A landscape with many valleys, sampled at points; each row gives a point and its height.
A ball rolls from a point to the lowest of its 4 nearest points, and stops where none of them is lower. Distance is the straight distance between rows; heights are no part of it.
K_401 height 45.9: [ 82 105  94 193 135  89  88  58 121 107 114 158 167  91 144 118 119 154
  48  97 112 135 165 128 123 120  54 143  81]
K_507 height 47.7: [136 133 166 111 117 171 180 149 140 126 119 107 126 142 103  86 153 123
 177 148 138 174 101 102 128 129 119 130 140]
K_760 height 62.1: [127  96 172 124 118 172 141 115 143 102 142 130 120 121 112 126 128 104
 137 162 137 154  86  97  93 118 122 127 177]
K_875 height 26.8: [110 163  64 130 124 132  90 144 153 118 124 132 118 129  99 101 147 122
 138 142 118  95 151 165 115 142 114 146 123]
K_742 height 31.9: [129 134 157 117 115 166 174 168 163 129 109  91 143 130 110 102 124 105
 156 117 149 130  75  71 146  91 125  95 150]
K_163 height 19.4: [124  83  82 166 132 121  93 100  90 119 121 172 142 136 114 112 135 160
  68  87 131 125 160 138 100 138  85 111  54]
K_379 height 47.1: [118 144 139 104 145 160 158 142 155 133 119 114  99 150 128  94 164 132
 161 156 133 166 100 146  65 166 110 143 144]
K_976 height 64.3: [149 122 148 152  96 130 139 119  98 101 148 119 144 130 117  82 114  88
  96 161 122 152 165  88 134 116 139 108 117]
K_34 height 64.8: [170 140 123 112 107 123 118 147 116  99  90  99 127 123 114 121 156 151
 143  78 153 101 173 131 198 119 154  98 103]
K_815 height 68.6: [103 114 161 129 178 150  72  81 140 148 180 166 103 145 151 200 124 138
 113 138 129 148 102 116  64 120 148 153 186]
K_362 height 77.4: [130 117 180 152  84 132 109  85 136  91 141 117 133 116 102 135  96  80
 114 171 115 141 136  76 110 120 129 110 162]
K_833 height 72.8: [135  84 144  84 135 157 183 122 125 129 171 132 142 109 145 155 155 159
 154 149 162 150  71 109 134  66 114  96 216]
K_442 height 58.1: [180 113 120  97 106 122 107 150 118 120  84  99 129 162 133 149 138 102
 179  90 203 103 116 117 193 142 160 106 121]
K_685 height 54.9: [110 117 115 148 130 105 113 106 120  73 117 155 175  45 141 101 144 122
  78  95 122 133 181 122 148  90  86 131  72]
K_960 height 51.6: [124 135 156 108 138 147 176 137 168 138 139  98 116 125 181 142 103 125
 129 119 112 131  71 116 103  87 157 106 169]
K_328 height 20.0: [ 83 132  95 165 127  83  91 101 146  76 129 134 112  98 106 123 139 176
 138  46 106  97 141 179 141 165 104 157  85]
K_919 height 39.5: [123 133  84 147 139 104 140 118  72 161 150 131 146 173 116 132 119 199
  93 176  96 159 140 156  63 182 107 134  78]
K_702 height 55.4: [161 114 106 135 137 126 138 150  54 125 130 149 166 157 122 120 126 149
  99 156 128 158 159 127 115 152 138 106  67]
K_116 height 25.5: [121 103  96 141  86  77  73 129 122  87 131 132 101 107 128 132 123 165
 159  44 124  88 117 178 130 197 121 156 105]
K_333 height 37.7: [114 105 135 126 169  98  96 129  92  73 133 145 110 119 124 116 135 194
 122  43 124 105 135 165 135 176 158 110  65]
K_511 height 36.0: [150  78 133 139 195 126  96 150  76  81 107 184 145 128  99 148 137 184
 130  90 146 108 125 164 122 176 140  99  64]
K_450 height 43.7: [137 149 102 111 127 120 159 144 171 153 110 111 118 154 177 127 104  78
 130 105 124 126 100 143 112 112 170 110 134]
K_478 height 21.4: [111 139  54 125 110 114  81 132 144 122 119 128 114 130 102 122 156 154
 147  99 125  81 144 188 116 164 116 147 123]
K_935 height 17.5: [ 92 152  58 154 141 119  76 120 162 144 113 152 144 112 112 125 144 152
 111 130 110  76 142 188 121 143 107 177 134]
K_705 height 44.6: [156 124  74  96 147 103 123 131 150 130 138 113 120 160 184 135 112  56
 171  89 158 141 110 169 149 114 189 135 130]
K_822 height 37.3: [113  81  92 154 146 119  98 111  97  86 125 172 151 107 120 123 151 152
  78  74 136 130 168 137 121 125 100 110  44]
K_697 height 35.7: [137 157  94  91 120 134 134 163 144 138 107  97 125 170 140 118 144 115
 163 115 149 139 110 153 110 162 154 110 123]
K_888 height 23.6: [114 127  47 144 161 124  99 118 125 119 167 132  97 163  97 113 162 164
 155 133 113  91 171 190 123 166 112 166  88]
K_744 height 48.6: [142 151 127  95 112 137 172 168 151 147  92  87 133 171 147 114 150 120
 178 119 158 149  94 119 133 153 138 102 124]
K_787 height 51.7: [129 154 139 131 111 162 135 142 156 122 113 114 146  95  94  88 100  76
 129 141 129 108 122  92 134  94 129 111 150]
K_385 height 51.4: [102 122 100 157 113 118  91  89  94 141 129 157 160 134  99  88  96 182
  41 130 107 101 151 114  89 163  71  83  97]
K_457 height 53.2: [167 173 148 107 131 131 157 169 115 120  93  91 127 156  99 112 156 130
 157 120 152 138 142  81 215 117 140 107 105]
K_397 height 26.4: [135 159  66  97 122 130 108 151 137 129 109 103 111 162 118 117 157 131
 169 124 141 109 134 176 101 170 141 128 120]
K_746 height 19.8: [ 91 135  44 146 132 104  81 102 161 126 130 134 119 123  97 137 152 172
 138  95 116  67 148 203 118 169 112 181 117]
K_648 height 45.5: [110 124 117 160 116 133  81 118 145 129 141 121 104 150 111 107 115 103
 122 193 103 121 138 116  70 164 103 175 149]
K_940 height 50.5: [163  90 192 125  87 134 172  76 120 108 154 135 132 136 100 152 152 135
 162 153 156 176  99  76 153 102  96 107 188]
K_686 height 39.2: [173 122 155 134 148 109 183 154  67 137 110 135 155 144 126 131 135 140
 130 166 128 203 136  87 124 151 167 149  93]
K_510 height 65.5: [133 110  99 151 106 108 103 101  83 123 140 152 150 136 129  89 103 139
  54 144 113 124 169 113 106 144 101  90  98]
K_375 height 42.1: [138 161 151 119 106 143 154 152 151 153  91 102 159  93 109 101  96  67
 122  96 165  90  98  72 165  63 112  92 145]
K_731 height 49.0: [159  93  97 106  93 106  77 147 118 102 100 126 129 119 142 147 131 108
 164  63 189  95 127 155 148 156 163 135 130]
K_210 height 12.0: [118 163  61 117 122 102 106 135 153 164 102 124 123 142 153 124 126 102
 125 106 128  95 120 188  95 149 158 132 137]
K_654 height 47.3: [161 129 139  98 143 115 106 142  89  85 118 120 113 131 117 136 144 187
 146  79 136 101 162 158 181 154 176 103  88]
K_789 height 38.0: [158  99 151 107 127 123 184 151 182 155 168 103  99 143 184 153  89  60
 165 119 109 125  92 136 149  89 150 144 122]
K_796 height 36.2: [134 140 120 125 122 111 150 123 156 166 115 145 115 130 188 146  86  51
 111  96 117 120 125 175 168  91 163 130 118]
K_112 height 59.1: [145 101 165  73 151 135 223 170 113 185 130 123 105 115 133 126 184 168
 189 110 159 140  78  82 158 118 101 128 183]
K_800 height 49.2: [150 123  91  94 122 122 147 157 148 141  99  96 143 178 176 130 119  84
 167  95 170 135  96 132 144 134 163 100 132]
K_637 height 39.0: [130 100  64 154 176 116 112 123  62 113 150 163 128 175 115 135 135 180
 119 124 122 122 166 178 102 161 117 126  57]
K_604 height 40.8: [106 167 151 122 117 136 162 134 136 169  73 145 153  76 154 125  78  71
  74  98 151  95 121 137 155  77 126 103 141]
K_924 height 37.5: [138 126  88 159 122 140 103 113  78 148 127 163 156 157  81 121 109 192
  79 127 105 120 141 138  78 168  77  92  68]
K_950 height 56.7: [ 84 137 166 168 120 129  45  91 136 151 147 146 133 148 105 201  98 125
 115 148 121 121 120  96  55 161 135 165 175]
K_486 height 42.3: [154 152 173 108 140 141 188 161 130 140 101 101 112 150 103 112 161 130
 187 131 142 175 115  74 192 134 135 133 117]
K_63 height 23.7: [102  98  96 164  94  75  84 118 129  90 134 122  99 109 129 133 117 165
 162  44 122  83 102 180 124 214 110 176 107]
K_866 height 55.6: [ 74 151 173 115 130 155 169 117 146 143 123 131 130  83 142 153  68  79
  86 109 126 115  92  90 140  79 156  95 157]
K_220 height 26.7: [139  96 103 134 142 137 113 131  92  89 124 154 161 101 120  95 148 146
  77  92 142 133 185 128 147 106 128 100  66]
K_918 height 43.6: [124 162 146 127 113 147 150 147 154 163  90 122 156  84 115 100  92  72
 106 104 148  95 105 104 141  80 128 102 151]
K_200 height 38.4: [163 116 173 140 114 127 172 113  79 130 139 133 114 152 125 110 143 141
 141 166 119 202 138 114 102 151 132 154 121]
K_773 height 41.7: [163 100  88 167 154 139 103 129  69 120 111 182 158 158  95 158 125 179
 107 117 133 125 138 159  89 168  98  98  55]
K_49 height 38.8: [119 141 164 116 122 153 176 156 164 147 115  94 144 119 125 125  98  91
 127 110 146 112  66  69 139  71 139  81 150]
K_542 height 83.4: [139  70 151  80 123 143 146 103 145 126 165 152 172 117 118 195 142 133
 145 169 170 153  79  94 156  63 106  77 211]
K_234 height 46.4: [109 106 149 150 131 150  82  93 144 137 142 130 109 152 123 150 130 127
 128 176 129 137 106 114  42 157 116 172 184]
K_646 height 63.5: [142 102 150  79 144 138 228 154 133 166 141  98 109 117 175 123 179 172
 177 113 149 150  80 127 122 114 121 114 192]
K_909 height 36.4: [148 121  78 102 126 100 107 134 140 138 119 131 132 133 180 131 108  65
 151  82 163 123 116 178 141 114 184 134 124]
K_184 height 30.4: [ 79 126 100 205 163 115  60  87 159 116 118 153 169  79 123 142 126 157
  90 141  92 113 159 176 153 131  45 198  95]
K_179 height 66.9: [140 101 198 137  97 146 155 109 131  92 153 110 138 126  89 127 131  97
 144 150 146 162  92  47 162  72 111 104 163]
K_786 height 66.1: [141 106 182 139  80 142 129  72 128  96 147 130 102 137 111 154 131 124
 140 169 127 162 117 108  93 136 113 117 187]
K_844 height 46.3: [101  99  97 165 136 101 104  92 113  84 118 163 161  81 135 112 146 138
  65  94 124 134 173 128 129 107  77 130  69]
K_673 height 29.5: [105 154 160 138 109 119 152 118 140 167  95 149 109 112 201 144  88  54
  89 110 120 109 129 161 187  99 140 125 128]
K_682 height 58.0: [188 103 192  93 175 128 207 139  92 182 140 155  88 109  96 136 177 150
 180 115 136 163 100  52 187 110 112 154 158]
K_827 height 44.0: [147 160  90 115 109 142 114 143 142 112 108 115 124 126 106  91 148 120
 151 119 133 109 161 154 139 136 129 113 111]
K_416 height 50.0: [158  91 181 104 132 159 209 123 100 154 150 142 108 111 100 132 181 152
 188 134 163 169  87  77 158 124 100 136 184]
K_862 height 32.7: [123 113  61 113  95  87  78 136 121 121 119 131 125 124 140 145 130 139
 149  72 158  85 126 195 108 173 150 147 128]
K_830 height 28.2: [114 123 177  52 135 172 122 111 164 145 193 138  98  85 147 213 113 143
 108 135 111 133 127 109 166  53 153 103 177]
K_128 height 48.2: [159  97 130  96 137 108 182 169 163 143 142  84 136 173 193 140 116  82
 169  99 150 143  76 101 161  87 155 112 130]
K_666 height 44.1: [150 116 136 117 119 120 189 165 168 162 132  96 131 139 176 136  85  77
 139  96 130 122  82  97 152  66 154  99 129]
K_406 height 38.3: [106 139 153 143  99  95 136 102  90 125 160 121 128 173 113 113 108 192
  74 186  86 154 139 125  66 174 120 128 123]
K_941 height 48.4: [113 155 123 119 127 158 150 153 166 135 103 113 131 128 137 104 104  87
 129 118 126 124  93 118  96 109 147  98 151]
K_525 height 61.6: [112 163 124 130 118 151 127 146 157 133 109 134 134  97 109  91 110  74
 120 143 119 115 123 113 108 109 128 115 151]
K_244 height 66.6: [166 131 114 110 177 124 133 162  79  93 116 136 147 134 116 131 153 172
 130 127 143 129 169 143 179 131 176  98  75]
K_601 height 49.7: [130 133 166  75 152 168 135 101 150 132 194 121  81 104 167 198 120 157
 134 141  96 132 107 139 125  68 151 121 196]
K_537 height 49.8: [156 113  98  77 166 106 123 148 151 125 146 109 124 142 168 128 111  59
 190  73 179 136  94 142 204  73 187 128 127]
K_553 height 65.7: [163 151 125 106 192 109 160 173  77 113  94 132 155 139 109 144 154 158
 144 152 140 154 142 111 185 138 185 118  91]
K_986 height 39.3: [ 70 150 126 174 154 133  59 138 151 162 105 163 172  74 123 147 108 151
  67 151 116  99 148 182 145 133  64 194 126]
K_140 height 42.2: [163 140  94 136 132 106 148 151  53 164 114 142 176 144 104 142 119 188
 115 171 100 163 122 126  69 198 117 123  81]
K_777 height 43.8: [156 136  88  94  95 126 113 155 135 134  86 107 136 155 138 131 140  99
 167  87 176 111 125 142 145 151 157 102 130]
K_915 height 54.8: [147 102 189 142  81 147 148  95 129  95 141 120 115 137 116 126 129 109
 140 165 127 174 112  90 118 125 123 123 159]
K_496 height 44.9: [150 149 141 109 144 138 163 142 109 126 120 116 104 147 113 105 167 132
 181 170 123 188 146 139 121 170 134 163  88]
K_326 height 33.9: [115 125  82 174 119 103 107  88 108 133 167 121 117 182 123 103 108 172
  78 175  81 120 170 125  94 164 104 136 106]
K_428 height 36.3: [111 122  96 178 121 125  87  84 142 151 163 100 110 185 113 120 124 157
 114 203  93 113 159 123  76 187 105 196 125]
K_851 height 57.8: [160  97 108  87 153 109 116 176 131 129  97 110 148 171 155 139 134  64
 171  85 215 133  81 102 211  99 167 102 127]
K_81 height 43.9: [ 99 137 116 181  98 107  71  86 131 131 151 127 123 145 113 124  93 131
 102 190  83 108 162  98  89 165  99 165 151]
K_9 height 30.9: [135 113 155 115 125 121 184 139 171 166 144 139 106 120 176 150  77  30
 136 101 133 107 114 133 208  68 147 132 112]
K_38 height 48.3: [ 83 159 123 146 134 145  95 142 145 147 112 154 138  95 112 103  95  88
  98 155 115 101 129 130 102 128 124 140 156]
K_446 height 63.1: [165 103 141  92 140 126 217 129 132 172 167  76  92 109 208 151 165 160
 181 130 119 132 102 157 133  99 120 112 209]
K_917 height 40.1: [162 125  69 164 166 113 122 138  52 142 111 155 165 167 102 168 125 190
 143 149 112 132 128 159  80 194  97 114  60]
K_658 height 25.3: [ 97 150 181 128 107 141 177 113 134 164 117 141 100  99 194 162  76  50
  92 117 119 109 120 111 209  84 124 107 138]
K_609 height 45.7: [115 125 101 169 128 105  77 102 134 114 127 156 149  64 121  99 123 117
  90 137 104 108 179 146 142 100  68 157 113]
K_371 height 39.1: [158 115 124  80 151 120 166 157 184 147 172 112 112 135 164 135  98  43
 180  97 128 128 100 143 201  85 160 145 114]
K_259 height 58.7: [154 168 121  97 132 147 151 162 112 118 109 110 118 155 105 100 162 129
 176 142 131 151 153 143 157 158 139 118  95]
K_884 height 54.3: [137 138 115 141 108 152 115 139 130 105 131 118 122 138 105  76 133  92
 136 171 116 153 155 118 118 131 124 130 116]
K_899 height 51.0: [ 56 186 130 165 162 136  80 144 124 173 104 177 147  93 140 135 102 119
  70 149 120  98 133 160 132 127 124 166 157]
K_7 height 66.7: [116 100 167  92 154 167 110 100 147 122 179 159 125 113 144 196 114 131
 119 150 129 156  90 117  93  84 145 108 195]
K_533 height 37.2: [112 133  93 142 142 138 113 127 138 136 149 110 100 169 109 104 164 135
 146 190 115 134 149 160  71 181 110 186 108]
K_694 height 47.6: [ 74 140 167 131 120 103 122 108  90 109 158 143 152 160  77 110 113 202
  68 187 102 140 141 113  59 178 125  89 137]
K_642 height 51.3: [122 151 126 113 123 170 138 156 154 121 109 107 121 140 111  89 143 103
 160 151 132 143 118 126 104 139 127 128 132]
K_281 height 58.9: [148 121 148  91 154 137 198 137 156 150 148  86 105 133 197 122 166 166
 171 117 124 152  83 153  93 117 132 115 190]
K_15 height 55.9: [121 128 165 105 174 166 137 110 152 129 168 126  94 116 171 162 128 145
 132 141 105 143  86 140  73  90 145 127 191]
K_691 height 40.9: [ 77 142 122 158 122 102  99  86 107 128 166 128 138 162 103  94  93 191
  57 169  78 113 162 105  81 177 112 111 134]
K_629 height 38.9: [133 113  69 154 166 103 129 125  75 130 163 132 116 189 118 132 142 168
 133 169 110 150 169 177  98 167 119 148  60]
K_47 height 21.0: [ 81 133  69 184 160 135  58 103 164 161 119 157 158 115 109 131 132 156
 109 160 100  79 154 168 130 162  92 208 127]
K_927 height 59.6: [187 145 149 105 116 100 119 157 109 124  71  88 114 165 111 145 160 123
 147 100 180 109 134  98 247 111 146  97 120]
K_893 height 47.4: [133 164 127 124 102 144 125 144 147 137  79 122 164  62 111  97 117  84
 105 109 138  86 146 125 155  90 109 114 138]
K_212 height 50.7: [163 139 112 118 173 123 157 165  67 117 121 134 152 142 122 135 151 148
 144 167 129 169 162 123 152 152 168 128  76]
K_50 height 67.3: [142 115 119 159 105 112 106 106  98 110 140 143 164  89 128  80 108  99
  68 148 117 115 183 103 138 102 106 110 116]
K_430 height 52.7: [133 124 153  98 140 165 188 149 143 143 118 108 109 145 133 100 173 135
 180 139 143 176  92 125  92 161 117 136 156]
K_971 height 53.6: [135 123 176  79 117 156 173 123 153 134 162 101  91 101 166 190 107 155
 129 127 108 120  86 113 139  48 149 107 182]
K_380 height 26.2: [132 127  70 142 137 124 104 126 110 103 148 138 112 152 102 100 156 143
 135 146 110 128 187 163 120 139 117 149  81]
K_739 height 60.2: [128 149  98 131  89 108  96 136 156  99  91 130 144  56 111 125 149 133
 129  79 124  93 160 169 147 122 107 128 101]
K_136 height 24.0: [103 140  81 171 134 121  64 114 144 141 138 150 134 118 109 104 123 113
 112 167  97  96 165 143 119 134  85 178 135]
K_661 height 28.4: [152 123 160 145  85 118 155 109  83 112 146 118 128 158 125 103 117 131
 114 177 113 183 146 105 104 145 134 123 120]
K_837 height 43.1: [113 132 190 117 115 141 158 149 146 120 137 101 151  86  84 137  97  84
 128 119 164 108  62  42 154  48 105  89 161]
K_675 height 24.4: [ 99 116  51 189 148 118  76  78 151 121 137 152 130 115 110 109 143 157
 109 140  89 100 172 169 131 136  85 184 101]
K_936 height 60.3: [108  95 172  90 136 158 154 124 158 114 162 125 140  93 124 172 109 132
 125 134 148 133  69  85 135  43 137  94 191]
K_418 height 62.8: [162 159 126 106 109 152 144 164 136 125  90  91 135 152 107 101 147 110
 167 117 156 127 132 118 168 125 146 104 115]
K_727 height 52.6: [ 84 130 153 172 126 131  53  79 138 160 156 143 137 144 115 190 104 148
 119 152 119 118 115  99  50 172 144 187 179]
K_429 height 47.0: [ 88 142 189  90 144 170 120 101 152 138 177 149  84  90 157 206 105 136
 104 118  91 138 110 109 143  89 156 124 166]
K_458 height 52.5: [ 89 148 149 161 102  90  80  80 115 111 162 116 128 154 109 117 100 163
  77 165  83 115 172  99  82 162 123 114 154]
K_717 height 59.8: [171 154 132 117 123 135 132 155 116 112  96  96 142 127 103  94 147 128
 136 102 156 118 176 100 204  93 144 100 101]
K_306 height 43.5: [ 73 179 163 127 148 143 123 122 149 159 135 142  86 112 170 157  88 100
  95 120  83 116 100 123 115 108 161 135 155]
K_357 height 78.8: [132  83 186 117 105 163 119  88 160 103 147 144 145 118 109 177 115  98
 131 153 147 151  87  85 111  95 119  99 186]
K_873 height 37.6: [ 94  96  78 182 139  95  90  79 124  93 124 162 146  98 129 111 149 152
  80  96 109 137 171 145 129 117  79 144  65]
K_748 height 24.5: [102 156  77 143 122 111  75 128 159 129 103 145 137  86 104 116 141 134
 122 114 109  86 150 179 124 136  93 155 126]
K_874 height 23.8: [ 70 145 105 149 111  84  84 130 153 146  82 146 161  97 150 176 126 159
  76 102 130  90 111 222 138 131 107 169 109]
K_720 height 36.8: [117 162 124 125 111 107 140 136 145 171  73 151 147  90 170 130  94  73
  84  95 146 104 123 173 150  90 143 117 132]
K_484 height 62.6: [119 132 157 144  81 106 132 106  83 111 149 120 152 143 111 100  97 145
  67 166 106 140 154 101  92 147 134  83 125]
K_757 height 33.8: [142 132 105 130 149 128 136 152  82 116 139 125 120 166 115 105 156 141
 153 172 115 169 171 150 122 153 128 141  69]
K_348 height 51.5: [142 142 132 146 110 130 113 121 129 108 118 129 166  55 112  79 118  88
  97 121 131 110 177 103 158  82 105 125 115]
K_929 height 23.3: [ 94 179  93 128 137 120 116 143 157 171 103 139 122 130 156 114 106 104
 100 130 112  99 122 159  99 121 152 139 145]
K_707 height 44.8: [152 126 120 137 118 114 154 145  59 143 130 135 151 162 121 116 118 164
  95 174 103 169 149 130  76 167 131 119  81]
K_548 height 25.4: [ 76 134  94 179 159 141  68 126 154 165 136 145 141 142 117 125 116 117
 105 185 107  87 135 130  81 159 122 208 147]
K_571 height 18.1: [174 118 180 127 140 121 195 133  86 150 125 134 126 141 117 120 146 131
 155 158 130 211 130  86 135 140 155 159 107]
K_413 height 19.3: [ 95  86 137 166 170 120  96 122 103  72 112 171 141 110  91 132 143 157
 104  49 149 121 140 134 108 170 117 116  33]
K_237 height 38.7: [148 120 150 137 109 108 159 110  76 131 136 125 118 158 128 113 135 145
 115 183 106 188 149 129  82 160 129 151 103]
K_769 height 36.1: [134 121  84 152 118 128 105 123 114 116 153 136 118 141 116  81 138 118
 114 168 104 137 184 138 116 133 110 134 100]
K_547 height 43.0: [145 105 162 106 110 127 194 146 179 149 155 101  88 122 189 172  88  99
 145 114 106 115  90 113 145  75 150 123 141]
K_199 height 51.1: [162 148 188  86 148 104 196 185 132 168  94 114  93 152 113 136 180 144
 175 119 141 159  76  50 206 130 109 128 132]
K_472 height 48.5: [157 141 168 132 127 143 175 145 106 115 123 107 136 151 105  90 146 116
 151 160 143 185 145  85 170 119 147 134 103]
K_945 height 46.0: [157 123  98 109  78 105  87 142 126  96 101 124 117 105 125 144 147 136
 158  59 154  88 153 161 154 149 138 122 111]
K_854 height 33.1: [136 114 114 123  86  94  85 128 118  79 116 120 109  99 126 137 140 163
 158  41 127  91 146 157 149 175 137 122  98]
K_187 height 44.7: [164 128 180  98 164 150 206 132 112 155 115 128 102 129 113 114 174 142
 195 142 133 191 114 102 150 148 134 160 117]
K_419 height 49.1: [184 118 156 101 136 102 117 147  89  84  93 106 120 131 120 152 149 180
 134  89 151  91 156 131 212 141 177 104  97]
K_221 height 28.5: [126 125 111 156 104 112 114 108  97 121 160 124 116 168 122  96 116 140
  96 186  85 148 167 121  88 156 115 139 111]
K_391 height 36.9: [125 122  78 122  94  87  89 135 134 134  93 140 144 105 155 151 127 103
 123  68 163 102 120 188 124 127 154 145 129]
K_631 height 30.5: [116  86 115 149 178 118 100 125  89  70 129 165 128 118 107 123 148 179
 114  55 137 119 160 161 125 151 134 114  50]
K_611 height 44.3: [162 102 178 129 120 152 181 109 106 137 140 133  98 135 121 107 158 135
 166 172 130 194 121 123  98 155 113 162 140]
K_889 height 22.3: [151 114 151 105 156 103 118 147  99  69 106 119 130 107 117 129 149 186
 111  50 151 100 153 132 186 141 169  97  72]
K_25 height 44.2: [128 116 168 111 125 157 185 156 163 127 131  97 133 115 139 129 129 139
 141 122 145 138  54  86 121  77 125  99 178]
K_632 height 67.2: [126 102 146  87 155 165 194 120 127 131 170 119 125 108 161 145 158 160
 157 154 145 148  76 128 110  82 125 102 213]
K_724 height 36.6: [107  95  78 151 163 106  94 111 105  83 153 156 111 129 111 111 152 180
 119  83 116 111 175 175 124 136 122 132  63]
K_708 height 43.4: [110 110 140 136 155 155 120 116 148 135 139 116  97 156 138 109 158 132
 137 176 130 152  97 138  38 150 111 168 174]
K_514 height 53.4: [168  85 148 100 129 106 208 166 159 155 153  82 116 150 210 148 135 139
 178 110 133 149  78 119 140  94 135 123 166]
K_937 height 57.9: [120 130 166 159  83 109 105  84 122 105 152 117 107 158 118 127 114 140
 110 182  92 149 145 100  78 160 118 130 159]
K_995 height 56.5: [163 136 105 113  97 116 125 153 147 150  71 114 164 120 133 119 115  73
 143  76 177 101 128 120 157  93 152  99 131]
K_523 height 49.6: [125 103 166 135 114 159 120 107 151  98 140 132 110 130 111 120 119  92
 135 172 124 155 112 103  77 131 119 138 170]
K_135 height 41.0: [106 119  77 191 121  97  78  75 113 142 145 143 142 138 140 100  96 164
  58 150  77 105 182 121 111 144  86 129 112]
K_353 height 56.9: [142 155  98 124 111 139 111 136 141 103 107 123 136  99 102  88 147 115
 138 109 122 111 179 144 150 112 120 117 105]
K_3 height 24.2: [143 120  66 100 110 101  96 143 126 130 111 121 124 158 171 139 131  96
 151  85 170 110 120 187 114 142 172 131 137]
K_985 height 29.8: [146 148 174 118 118 145 174 163 132 127 118  94 131 140  88  95 149 107
 161 125 141 155 102  61 182  95 117 113 130]
K_926 height 33.5: [ 72 168 188 125 118 159 143 113 141 155 146 139  71  96 181 184  90  90
 101 114  81 118 111 112 165 108 143 121 150]
K_639 height 58.5: [145 133 103 112 160 117 111 144  77  87 141 138 114 146 112 124 154 177
 156 113 123 120 170 176 148 153 155 117  82]
K_83 height 45.0: [138 152 159 136 111 146 137 129 144 110 116 113 160  78  89  87 104  58
 120 135 143 101 142  80 168  70 114 113 144]
K_719 height 57.2: [153 121 147  84 127 119 177 182 140 158  92  91 137 183 155 136 154 118
 186 103 170 151  73  86 172 139 131 104 128]
K_273 height 64.2: [131 128  95 136 115 121 105 122 131  96 125 137 143  74 117  91 153 123
 112 103 114 121 196 142 152 101 114 123  91]
K_114 height 23.1: [109 154  52 121 145 125  95 138 142 138 138 109 111 169  95 115 162 149
 154 138 129  88 148 194  95 183 121 164 115]
K_447 height 40.0: [105 143 113 133 141 160 116 143 158 125 135 118 102 155 119  94 140 106
 139 168 117 138 123 136  66 151 125 155 146]
K_17 height 71.9: [117 137 188 140  75  98 114  72 118  84 149 115 129 137 108 130 115 139
  98 167 108 149 150  89  94 142 139  84 168]
K_219 height 60.1: [158 112 151 100 127 144 199 132 150 138 165  87 101 110 188 171 131 163
 152 124 111 128  85 137 131  61 136 119 197]
K_890 height 29.9: [108 162 111 132 119  92 108 128 140 166  87 157 134 112 184 143 104  97
  79 106 132 104 139 192 148 100 148 143 131]
K_107 height 32.4: [ 97 116 188  95  77 158 167 123 162 160 159 125  66  93 182 207  93  85
 116 122 101 101 104  91 186  93 129 129 143]
K_558 height 22.1: [158 158 159 119 112 140 154 174 145 140  92  80 133 149 104 100 132  97
 154 104 159 126 102  55 194  86 112  89 134]
K_86 height 47.2: [ 92 155 110 138 138 149  97 140 160 142 121 141 120 121 117 103 110  96
 124 164 115 115 121 131  82 141 126 154 157]
K_366 height 34.7: [107 157 117 112 149 130 144 141 171 146 123 104 106 152 168 117 122 108
 127 125 106 130  90 146  69 128 156 133 153]
K_703 height 62.3: [166 160 108  96 115 135 129 155 117 119  93  98 116 158 112 117 157 129
 177 109 144 118 148 141 176 153 148 107 104]
K_503 height 56.0: [ 85 131 135 187 122 130  54  81 141 172 154 124 141 155 119 168 102 152
 119 179 116  98 129  95  58 194 135 196 167]
K_223 height 61.1: [ 78 147 172 121 149 160 121 122 147 127 132 160 132  85 122 149  79  78
  96 142 127 128 103  94 112 104 146 118 168]
K_433 height 49.3: [173 103 109 133 202 126 119 170  59  88 117 173 166 131 109 164 147 178
 140 130 147 123 137 156 148 160 159 107  82]
K_57 height 30.6: [161  93 190 129 102 146 185  91 108 116 142 138 114 129 108 127 149 126
 166 158 145 184 105  86 132 119 114 132 171]
K_688 height 62.2: [ 87 116 179 114 162 155  81  94 139 133 175 172 119 113 144 202 105 113
  96 129 123 152 101 107  90 107 154 131 176]
K_45 height 30.2: [135 117 149 133 113 154 132 118 132 113 137 123 101 147 110 100 145 110
 148 185 122 157 121 123  79 155 107 150 141]
K_130 height 34.0: [ 84 165 112 141 124 110  81 139 159 140  77 160 162  63 122 141 124 135
  91 123 123  97 141 191 133 121  82 154 116]
K_268 height 47.5: [ 98 138 163 112 127 163 161 138 167 133 125 111 131 103 134 124  88 102
 115 121 124 121  75  94 112  83 151  97 164]
K_598 height 61.4: [ 85 142 123 209 126 125  55  97 122 175 145 153 163 118 126 158  83 136
 102 176  95  89 158 114 113 179  99 195 155]

Where does a ball stop that starts at each point below?
K_17: K_221
K_83: K_558
K_893: K_658
K_787: K_658
K_927: K_558
K_717: K_558

Call two points neighbours if one is among the 4 nearest of the other. Go from one point of each pair to the other, from neighbour to neighbour, staying as low as possible. Name the highest point that can't be avoided.
K_57 / K_658: K_611
K_830 / K_571: K_429
K_661 / K_3: K_237
K_658 / K_3: K_890
K_413 / K_3: K_724
K_45 / K_571: K_447
K_935 / K_889: K_333
K_163 / K_658: K_822
K_558 / K_661: K_918
K_935 / K_3: K_397
K_221 / K_210: K_769
K_661 / K_571: K_200
